Each row is a point on a tangle of strands that fork and nearly touch. The rows are in no order.
(in the rows, 128 means zero)
Points whose rows are less than 37.4 apart are linked; no others are.
Q_636: [136 181 130 107  78 140 124 161 162 173]
Q_220: [128 105 117 120  85 145 117 144 117 138]
Q_629: [113 112  87 153 114 117 110 100  82 103]
Q_263: [161 193  92 147  88 138 109 127 186 149]
Q_823: [149 189 116 130  95 147 113 148 178 165]
Q_326: [127  86 109 171 162 114 146 131 101  91]
Q_613: [186 173 100 143 110 153 116 104 179 121]
Q_315: [135 120  80 136  76 127 106  97  80 112]
Q_721: [171 181 118 135 137 160 109 140 176 170]
Q_392: [110 122 138 156 186 111 159 149  77 101]
Q_424: [148 148 131 114  90 160 120 147 162 137]
Q_991: [143  87 154 141 156 155 127 119 177  90]
Q_500: [116  75 139 146 150 126 146 146 126 123]
Q_188: [149 188 107 137  85 142 113 141 180 153]
Q_559: [ 69 155 103 152 101 100 112 110  80  88]
Q_109: [140 121 171 108 158 162 118 129 171 135]
Q_370: [ 88 115 122 139 140 114 124 140  81 142]
Q_200: [184 117 132 135 136 163 114  89 179  80]
Q_834: [ 96 124  99 156 127 112 114 115  80 104]
Q_84: [145 136 119 118  72 154 121 146 148 133]
Q_527: [109  88 159  81 149 104 142 145 137 163]
Q_696: [137 193 132 107  90 134 122 156 173 190]
Q_900: [104  85 149 100 156  99 150 150 117 163]
Q_91: [ 92 150 102 158 108  86 126  84  84  65]
Q_743: [ 80 156 100 157  98  90 120  91  83  74]
Q_757: [117 125 139  74  91 126 128 155 121 185]
Q_639: [150 163 149 106 120 161 116 145 169 153]
Q_70: [135 166 137  97  76 142 126 163 152 174]
Q_485: [147  75 144 147 153 147 128 107 178  75]
Q_239: [148 138 170  93 162 161 115 130 168 151]
Q_724: [194 151 115 136 135 166 113  99 177 104]
Q_262: [154 167 155 102 138 161 115 139 170 165]
Q_570: [130 152 144  85  78 138 129 161 145 177]
Q_553: [108  89 116 144 131 126 128 138 105 127]
Q_274: [ 87 119 128 111 129 109 119 141  81 170]
Q_190: [162  85 138 141 142 151 123  94 178  71]
Q_131: [109 116 143 146 188 104 163 155  81 122]
Q_511: [125 125 162  73 113 135 128 150 149 168]
Q_380: [124 132 144  85  82 137 128 156 131 178]
Q_403: [145  77 101 173 159 108 155 103 109  74]
Q_82: [108 125 132  73  94 123 122 153  99 189]
Q_643: [121 111 170  70 135 127 131 141 155 164]
Q_647: [183 136 127 132 130 169 111  98 178  94]
Q_602: [137 141 172  66 146 142 123 136 166 168]
Q_679: [140  97 102 176 167 102 156 107  93  65]
Q_799: [116  80 174 123 166 130 145 142 161 129]
Q_461: [ 96 114 125 151 156 109 135 141  82 126]
Q_441: [113  83 128 146 143 124 136 144 109 127]
Q_625: [138  94 165 132 162 161 122 123 177 102]
Q_105: [111 103 116 125  98 137 113 140  96 143]
Q_544: [131 130 102 174 138  90 149  64  81  64]
Q_950: [128 121 105 174 167 105 153 114  86  62]
Q_518: [ 62 161 117 152 107  96 123 125  81  93]
Q_523: [120  99 179  91 162 131 135 135 166 147]
Q_586: [171 186  87 148  85 134 112 106 189 136]
Q_466: [134 113 123 117  83 150 120 149 132 138]
Q_31: [ 87 113 127 127 134 113 123 139  80 156]
Q_864: [106 107 115 163 157 114 136 137  89 112]
Q_503: [171  94 136 136 130 153 124  84 176  72]
Q_842: [120 134 101 171 117  91 141  55  80  71]
Q_402: [ 71 151 118 153 131 104 121 129  78 107]
Q_124: [188 165 112 138 125 163 111 111 180 116]
Q_177: [171 175 138 116 149 163 115 141 171 175]
Q_787: [111 130 130 164 180 111 157 147  78  85]
Q_431: [108 105 147 133 185  98 167 152  91 140]
Q_958: [153 145  71 129  46 122 115  78  73 124]
Q_168: [112  96 111 136 111 135 117 139  99 133]
Q_597: [158 191 120 133 119 155 110 145 178 171]
Q_250: [105  96 147 121 179  93 162 152  99 149]
Q_575: [113 139 112 171 161 102 150 122  82  60]
Q_969: [131 132 160  84 109 146 125 148 154 162]
Q_800: [116  75 158 136 155 130 147 144 148 126]
Q_349: [115 100 114 170 164 113 144 135  92  98]
Q_106: [130 108  82 144  93 122 109  94  85 108]
Q_616: [140 186 145  87 109 137 123 152 168 190]
Q_409: [135 101 169 122 156 158 121 129 172 117]
Q_975: [143 161 163  65 140 140 121 140 167 177]
Q_521: [119  88 182 104 166 129 141 134 165 138]
Q_121: [ 83 136 106 156 130 110 116 120  79 106]
Q_715: [104 135 121 167 166 108 147 134  80  79]
Q_167: [ 91 121 128  94 112 111 115 141  81 182]
Q_463: [149 130  76 131  59 125 112  82  79 117]
Q_791: [107 144 100 163 112  88 135  69  82  66]
Q_350: [131 128 102 175 155  93 151  88  82  56]
Q_260: [134  72 109 167 152 116 146 122 115  86]
Q_883: [115  95 172  73 157 115 138 138 158 157]
Q_382: [102  95 145 106 170  89 154 149 103 159]
Q_182: [185 182  89 147  94 137 117  96 186 128]
Q_987: [140 169 154  72 122 138 124 148 167 183]
Q_754: [145 152 147 107 104 161 119 145 165 148]
Q_793: [ 93 122 126  79 106 112 117 147  83 193]

Follow the links from the first point to the second, and from the first to the third. Name the last point that the two ways share.
Q_544 / Q_715 / Q_326 => Q_950
Q_131 / Q_544 / Q_403 => Q_950
Q_511 / Q_521 / Q_900 => Q_883

A fork is a point with three links, a tip a point with one. Leave the first point through the second and follow the links. Name the first fork or tip that comes.
Q_625 / Q_409 => Q_239
Q_260 / Q_403 => Q_950
Q_106 / Q_315 => Q_958
Q_392 / Q_131 => Q_883
Q_883 / Q_643 => Q_969
Q_696 / Q_616 => Q_602

Name the points in between on the shortest way along the links from the first point to the second, in order.
Q_636 / Q_987 => Q_696 Q_616
Q_639 / Q_168 => Q_754 Q_424 Q_84 Q_466 Q_220 Q_105
Q_570 / Q_696 => Q_70 Q_636
Q_109 / Q_190 => Q_409 Q_625 Q_991 Q_485
Q_800 / Q_523 => Q_799 Q_521
Q_754 / Q_597 => Q_639 Q_262 Q_177 Q_721
